Each row is a point on a landscape with many valleys, with its height.
A ball rolls from a point to the lowest of its 5 nearest points, and stops where none of them is lower. Distance is the straight distance between rows; heights are no part of it.
Tepa (h 159): [134 154  84  85 169 100 147 160]
kel (h 481): [146 119 115 102 122 148 160 183]
gikud (h 466): [136  95 169 147  97 189 152 117]
rom (h 497): [150 102 133 132  94 172 155 164]
Kopan (h 611): [169  80 128 158  63 183 164 121]
nalit (h 395): [131 143 102  94 150 115 144 171]
Pom (h 467): [146 144  59  91 140  61 105 102]
Zor (h 492): [145 159  70  88 156  78 122 125]
zur (h 271): [139 143  97  84 155 119 161 174]
sis (h 626): [113 152 123 121 142 104 126 151]
lofer (h 660): [141  95 154 146  92 181 149 136]
mabul (h 458): [139 112 134 115 109 150 154 172]
resav (h 490): [132 143  83 113 134  71  87 101]
Kug (h 854): [109 145 149 133 136 130 123 141]
Voza (h 592): [167 109 107  98 119 149 171 186]
malet (h 642): [140 134  82 106 125  66  73  83]
kat (h 412): [127 152  95 101 153  94 131 146]
zase (h 534): [152  90 144 143  83 180 152 151]
Beg (h 387): [140 133 112  98 140 131 154 172]
Muv (h 670): [177  82 129 152  60 179 170 137]
led (h 610): [155 130  61  85 123  54  88  76]
tagud (h 90): [120 113 158 137 115 172 144 146]
gar (h 357): [131 155  76 102 147  76 116 124]
Dos (h 494): [ 91 116 191 165 158 157 138  88]
Vof (h 672): [111 149 131 129 138 108 121 142]
Viri (h 45): [156  79 150 165  75 195 157 112]
vol (h 416): [ 91 127 178 171 162 136 112  83]
gis (h 530): [143  72 168 164  87 204 155 102]
riro (h 684): [158 104 123 113  99 161 161 175]
sepu (h 289): [ 96 126 181 161 155 148 123 100]
mivem (h 204): [103 153 136 150 139  98  89 103]
sove (h 861): [166  84 131 180  59 194 158  93]
nos (h 636): [160  88 136 147  72 178 161 135]
Piv (h 333): [119 149 115 133 133  82  79  99]
limut (h 441): [143  79 157 159  85 197 159 109]
giso (h 139): [153 143  86  75 162 129 166 174]
Tivif (h 385): [107 130 168 141 124 158 137 133]
Kof (h 468): [148 157  65  84 150  64 110 111]
Getup (h 449): [135 126 131 110 126 139 156 174]
deg (h 495): [118 147 111 106 144 109 144 162]
Vubo (h 230): [ 99 130 176 157 152 147 117 103]
savap (h 70): [120 156 106 121 143  84 106 125]
dilof (h 531): [130  83 173 156  95 194 159 107]
delo (h 150): [106 154 149 155 144 110  97 105]
vofi (h 547): [142 146  66  96 131  60  94  97]
Dutuf (h 666): [151 126  72  89 114  66  75  78]
pudi (h 553): [110 128 151 130 126 145 137 151]
zetag (h 293): [110 154 116 131 141  92  95 121]
Sef (h 378): [ 92 129 176 168 164 136 114  81]
nezev (h 368): [113 106 179 153 115 182 146 122]
denu (h 532): [106 100 185 158 134 180 142 106]
lidav (h 524): [121 144 123 109 140 111 129 152]
vaba (h 421): [121 144  95 125 132  74  82 108]
gub (h 318): [131 152  78 105 147  67 105 115]
gagad (h 474): [104 131 163 144 136 142 128 137]
pemi (h 525): [128 142  99 124 127  70  71  87]
lav (h 394): [106 118 179 153 129 167 135 123]
Pefas (h 316): [134 157  86  86 157  99 137 152]
Pid (h 346): [136 107 153 132 103 171 154 155]
Sifi (h 786): [165  97 131 125  88 165 165 164]
Nub (h 593): [ 94 141 156 161 163 115  97  85]
Sek (h 83): [109 153 135 139 137 101 101 121]
fabu (h 243): [109 153 124 146 141  89  84  99]
gana (h 478): [127 134 135 119 128 136 144 167]
zaraf (h 405): [130 141 115  96 141 121 145 169]
Kuge (h 404): [122 129 151 126 126 151 139 155]
ponu (h 259): [133 157  85 111 147  74 104 117]
saz (h 262): [110 145 132 149 144  98  81  89]
dor (h 558): [111 136 142 129 130 134 136 155]
muti (h 162): [ 95 142 168 159 146 134 111 109]
nafad (h 787): [160 118  95  84 139 150 174 181]
taku (h 437): [134 112 141 123 113 156 147 169]
luz (h 278): [ 96 142 165 159 146 123 103  95]
mubet (h 546): [ 91 134 168 164 161 126 102  82]
tuf (h 414): [119 144 114 135 131  78  68  83]

Where does a ball stop that starts at each point below?
gar | savap
gikud | tagud
pemi | Sek
lidav | giso
tuf | Sek
zase | tagud
Beg | giso
Pefas | giso

Call two points neighbours if one is among the 5 nearest of the other. Go from one point of each pair to the other, from neighbour to neighbour, staying as low as possible. Name the highest point that can't be avoided.
giso / savap | kat
tagud / Viri | gikud
Sek / tagud | Getup

For each start below, name every point that the ball comes to, in order.
Getup | Beg, zur, giso
luz | delo, Sek
Kug | Kuge, tagud
sis | kat, Tepa, giso
